A landscape with many valleys, sampled at points; each row gives a point and its height.
From any point a ball rolls to the lowest of the 2 points nearest to it. It stops when none of these is lower. Distance is the straight distance between rows; heights are no part of it.
J874: [154 103 189 126 134 143 158  90 112 123 165 116 122 164 127 184  86 145
 179 153  89 159]  h=515
J132: [160 108  94 168 127 124 117  84  86 157  97 143 117 152 101  85 133 127
  78 131 153 127]  h=304
J757: [117 159 113 133 131 109 134 107 196 143  91 154  91 162 138 104 144  72
 156  97 103 107]  h=283
J40: [145  93 206 160 172 118 141 134 103 128 187 127 126 167 135 197  90 177
 207 152 153 178]  h=45
J527: [136 166  79 119  95  92 171 159 141 180  91 147 104 112 136  71 136  96
  94 125 152 133]  h=537
J732: [135 162  85  78 122 131 192 140 182 165  96 108 102 119 137 133 121 125
 113 138  86  99]  h=126
J511: [120 175 101 115 113 119  97 152 150 119 104  96 119 107  83 120 177 127
  60 118 162 118]  h=359
J708: [135 123 125 149 132 127 164 111 163 167  87 178  83 160 127  88 122  97
 131 119  87 123]  h=360
J470: [147  99  89 117 100 152 171  91 123 191  84 150  49 147 126 118 118 126
 169 142 122 122]  h=409
J899: [116 114 176 147 155 163 114 159 122  95 153 113 170 136 152 149 108 136
 206 132 105 176]  h=219
J391: [ 98 154  81  92 113 147  60 153 123  95 129  98 170  53 113 129 147 129
 110  98 163 120]  h=520
J36: [129 178  85  97 130 122 130 142 161 143  95  92 143  77 111 124 173 144
  58 127 143  91]  h=324
J885: [131 107 204 149 132 147 151 118 154 135 133 133 119 154 135 139 115 132
 119 135  83 147]  h=278
J86: [123 124 103 140 117 125 116 153 110 110 118 122 152 170 129 134 115 128
 103 150 119 129]  h=132
J914: [172 147 124 122 149 120 156  95 152 127 103 161 169 105 162  86 127 137
  94 121 128 132]  h=265
J440: [177  72 164 177 129 202 157  49  79 168 154 122  89 119 134 150 101 131
 180 142 127 133]  h=420
J860: [140  98 150 146 148 142 157  86 138 134 119 154  96 159 134 119 113 106
 141 133  87 143]  h=333
J930: [135 131 164 134 146 142 136  93 162 103 146 130 159 106 170 145 135  79
 150 115  63 118]  h=559
J842: [111 156 103  97 143 132 115 138 147 122 115  99 170  95 110 161 133 137
  70 143 113  84]  h=284
J154: [120  83 162 203 170  85  82 130  78 113 155 123 102 172  79 143 136 190
 168 118 177 159]  h=202
J506: [ 90 135 128 164 149 158  65 161 116 119 139 147 167  78 120 149 131 177
  71 131 141  70]  h=337
J341: [ 85 136  88 133  87 125  56 201  90 105 157 113 140  98 108 151 152 161
 102 124 168  89]  h=372
J182: [116 126 107  97  94  95  99 174 105 119 110  81 103 152  84 120 166 172
  93 151 183 153]  h=401
J348: [134 129 156 159 150  98 110 123 126  96 172 135 173 142 124 136 142 149
  70 121 147  72]  h=295
J985: [131  90 163 173 171 157 134 116  90 128 142 134 123 157 130 159 101 200
 176 156 149 179]  h=117
J802: [113 133  91 118  99 106  63 171  89 112 138  82 137 136 102 157 155 148
 123 141 163 137]  h=387
J204: [136 123 171 146 132 163 118 137 142 103 144 158 162 123 187  92 113 148
 124 105 140 154]  h=322
J526: [ 97 169 110 118  92 103 149 144 192 148 103 134  61 130 146 122 152  76
 119 108 126 120]  h=215
J45: [ 88 146 137 151 135 171  93 159 162 133 101 138 145  77 135 149 132  80
  90 122  84  87]  h=335
J540: [123 113 142 165 145 103  78 168  82  82 213 105 133 149 119 108 138 204
 131 110 169  98]  h=348
J474: [112 143  93  90 158 141 135  92 162 101  95 120 132 125 129 100 146 117
 123 115 120 143]  h=410
J175: [100  91 125 143 162 137 112  97  85 128  93 122  85 147  93 150 119 142
 171 118 147 180]  h=234
J921: [111 101 167 133 145 136 116 160 111  86 171 125 172 144 148 187 104 123
 159 142 123 133]  h=183
J493: [143 102 142 119 152  86 124  65  87 100 180 112 163 163  88 163 123 123
 146 131 125 150]  h=513
J510: [120 106 127 160 132 106 104 164  89  91 171 114 151 168 129 150 112 126
 130 138 131 119]  h=157
J623: [147  85 166 149 136 159 146  91 108 102 158 158 147 130 161  94 123 172
 130 110 170 159]  h=308
J207: [196 137 216 125 117 112 181  76 145 156 150 153 154 135 160 119 120 104
 130 129  81  99]  h=614
J536: [101 169 126 137 120 149 112 165 190 135  98 147 111  94 145 115 141  69
 122 112  94  78]  h=305
J617: [146  84 196 134 140 171 161  65 115 140 146 141 147 139 156 123 119 131
 133 102 146 145]  h=196
J628: [137  90 152 162 133  88 117 142  70  86 207 141 145 159 140  78 135 197
 136 111 194 123]  h=366
J585: [102  97 119 107 136 154 131 131 101 121  66 129  75 153 120 127 125 134
 180 140 150 190]  h=205
J144: [100 183  92  95  85 151  91 173 137 116 124 130 155  55 157 122 133 106
 119 124 167 122]  h=493
J266: [105 135 105 102  78  77 150 147 157 129 132 106  54 125 131 111 159  73
 127 125 161 142]  h=153
J560: [122 119  86  59 106 136 186  95 136 166  88 127  61 143 113 115 138 127
 148 142 132 130]  h=303
J582: [109 104 123 107 164 106 102 109 107  79 153  90 156 145  89 154 127 110
 159 115 123 151]  h=489
J82: [140  60 146 158 139 138 141  70  50 140 171 139 119 148 117 140 118 153
 158 133 191 142]  h=577
J162: [ 83 179 108 108  94 117 118 171 171 144 104 127  93  90 130 146 147  55
 108 127 125  98]  h=264
J726: [ 96 124 116 172 158 119  59 172  95  73 181  98 165 119  99 141 142 190
 117 122 155  83]  h=334
J286: [118 125 177 148 130 187  88 153 138  95 143 131 153 113 171 109 110 127
 158 115 104 171]  h=266
J393: [166 120 156 140 162 115 176  75 127 130 129 150 163 134 136 100 116 146
  81 143 136 116]  h=161
J827: [130  79 203 150 147 136 184  36 117 128 157 136 115 147 117 146 120 111
 128 111 142 143]  h=316
J919: [145  79 162 140 149 102 129  84  73 129 199 119 150 167 113 172 115 152
 164 119 181 147]  h=539
J795: [145  90 174 163 147 113 130 115  93 123 195 153 173 143 172 104 122 175
 121 104 197 138]  h=378
J720: [168  76 176 157 128 202 158  55 100 164 130 149 112 133 147 109 112 144
 150 133 135 156]  h=320
J847: [126 195  91  91  77 145 146 185 165 168 112 134 129  39 159 118 136 100
 108 123 146 107]  h=451
J534: [111 109 116 133 105 122 123 183  88 134 103 120 112 183 127 145  91 154
 128 169 128 178]  h=160
J742: [161 170 108 105 109 111 187 149 199 190  91 150  88 117 154  90 121 136
 157  89  92 115]  h=258
J502: [134  97 112 152 135  96  67 105  81 104 137 103 138 164  73 120 163 156
 139 110 139 155]  h=232
J219: [143 106  71  74 112 148 161  91 111 144 110 133 125 148 130 121 115 122
 155 142 119 155]  h=397
J768: [109 105 147 108 129 176 126 127 147 123  90 134  95 160 133 136 123 140
 178 146 108 184]  h=142
J543: [124 102 123 159 176  86  58 121  94  94 162 105 146 165  54 137 160 203
 171 111 167 174]  h=217
J33: [112 137 104 106  79 156 123 167 130 125  93 139 119 127 140 109 120 127
 136 134 126 174]  h=39
J575: [138 179  99 105 148 134 144 110 167 111  89 139 147  78 145  90 142 123
 110 122 121 105]  h=345
J59: [152 196 113 105 115 103 171 175 199 179  90 142 111  97 164 111 138  93
 148 109  82  77]  h=340
J771: [ 78 128 102  96 108 167 108 181 121 125 118 113 135  95 127 171 118  95
 130 144 108 108]  h=222
J17: [168  98 162 109 123 149 141 119 112 113 149 127 154 160 160 156  79 143
 169 168  74 139]  h=487
J652: [152 143 166 140 135 151 140 148 164 131 116 133 141 132 168 108 113 134
 110 151  59 120]  h=233
J633: [139 157  84 109  91  39 184 143 160 180  98 143  69 102 125  80 157  76
 112  95 151 119]  h=578
J831: [111 131 108 150 111 160  97 195  97 105 142 150 171 111 169 112 102 155
 107 146 144 112]  h=137
J263: [155 162 128  96  94 152 147 168 194 160  88 144  85 139 156  88 129 131
 159 135  74 120]  h=346
J861: [162 119 183 158 149 100 153  91 121 128 177 134 161 148 159 132 106 147
  61 137 145  86]  h=250
J788: [121 141 124 106 146 115 131  87 150  93 144 129 156 135 136 155 113  74
 144 142  71  93]  h=534
J85: [167 126 217 124 124 136 149  95 163 130 163 128 172 112 177 130 125  92
 138 123  87 131]  h=583
J94: [133 127 119 130 150 101 133  77 125 109 104 120 135 140  76 118 160 148
  80 118 124 126]  h=653
J442: [140 179  89  99 118  54 172 116 191 185 116 141  83 104 154  94 162  90
 155  93 138  89]  h=615
J390: [ 88 134 140 120 111 173  93 171 160 102 109 127 118 117 146 150 115  88
 157 133  76 133]  h=189
J561: [104 138 123 123 142  96  97 117 119  91 150  95 174 121 108 159 129  71
 142 122 103 107]  h=510
J677: [140 122 112  79 136 142 156 130 114 112 124 115 159 141 150 140 103 125
 163 139  86 144]  h=454
J234: [108 130 129 150 162 135  71 148 131  84 160 111 174 117 114 132 143 164
  77 112 135  87]  h=317
J693: [ 89 139 126 153 131 146  78 142 115 120 134 136 178  71 125 147 143  78
  98 100 118  92]  h=355
J294: [202 144 154 138 130 112 193  93 153 168 133 161 156 119 152 116 114 123
 124 152  46 105]  h=647
J236: [109 155 113 137 121 110  69 148 132  90 125 109 133 134  76 103 162 119
  87 102 153 134]  h=381
J815: [ 72 143 109 151 111 154  67 198 113 141 121 131 133  74 110 162 126 137
  76 134 155  91]  h=356
J98: [141 220  94  88 113 120 175 157 188 166  93 130 131  38 162 117 130  95
 150 121 112  74]  h=394
J317: [124 143 102 120 119 140 108 168 129 110 113 143 148 121 144  89 122 126
  91 148 138 133]  h=93
J670: [106 143  99  70 107 126 176 122 186 154  88 109  55 166 135 144 129 129
 150 130 101 120]  h=212
J809: [115  78 157 186 169 124 108 134  79 121 126 142 108 161 119 144 116 154
 173 136 163 190]  h=173
J140: [156 125  97 141 125 114 157  97 116 172  95 160  96 144 100 101 118 106
  89 134 123 126]  h=371
J833: [ 90 125 116  95 157 143  97 106 133  91 116  96 129 143  95 140 141 132
 140 106 136 154]  h=461
J612: [173  95 128 151 127 167 163  48  82 151 145 142  76 157  99 162  89 136
 159 166  99 131]  h=514
J485: [113 165 105 143 127 125 110 133 143 137  90 133 177  37 112 135 152  83
  90 113 136  67]  h=379
J130: [152 189  98 112  86 106 159 183 161 162 107 139 138  67 156  78 117 109
 109 126 133 134]  h=494
J336: [131 175  95  79 106 114 182 192 181 167 126 106  78 111 148 128 137 115
  93 149 124 114]  h=40
J70: [125 102 103 152 124 110  95 112  75 125  99 136 111 151  85  91 154 157
 110 117 170 161]  h=257
J772: [156  80 113 137 142 126 149  35  83 135 135 127  93 157  65 167 111 129
 125 156 120 128]  h=582
J23: [147 147 113 107 121 122 168 157 150 153 102 130 143 137 148 125 104 126
  98 153  63 110]  h=193
J276: [ 90 137 117 125 107 112  85 153 145  99  94 107 107 133 101  95 158  94
 120 101 167 166]  h=400
J517: [137 110 109 115 142 101 116  65 111 129 107 110 101 168  62 145 141 131
 112 133 119 142]  h=628
J648: [110 138 118 109 126 167 113 155 115 142 139 121 173  91 139 178 110 120
  89 164 101  86]  h=251
J183: [111 125 100  82  74 111 145 159 129 138 104 128  71 126 142 106 137 101
 141 121 159 173]  h=97
J805: [155  87 146 149 148  72 101 133  66 114 217 114 147 172  98 154 114 176
 185 132 176 146]  h=556

For each start below, name the point where the ball stops.
J207 | J393
J140 | J40
J17 | J336
J493 | J393
J485 | J33
J276 | J390
J693 | J33
J182 | J390
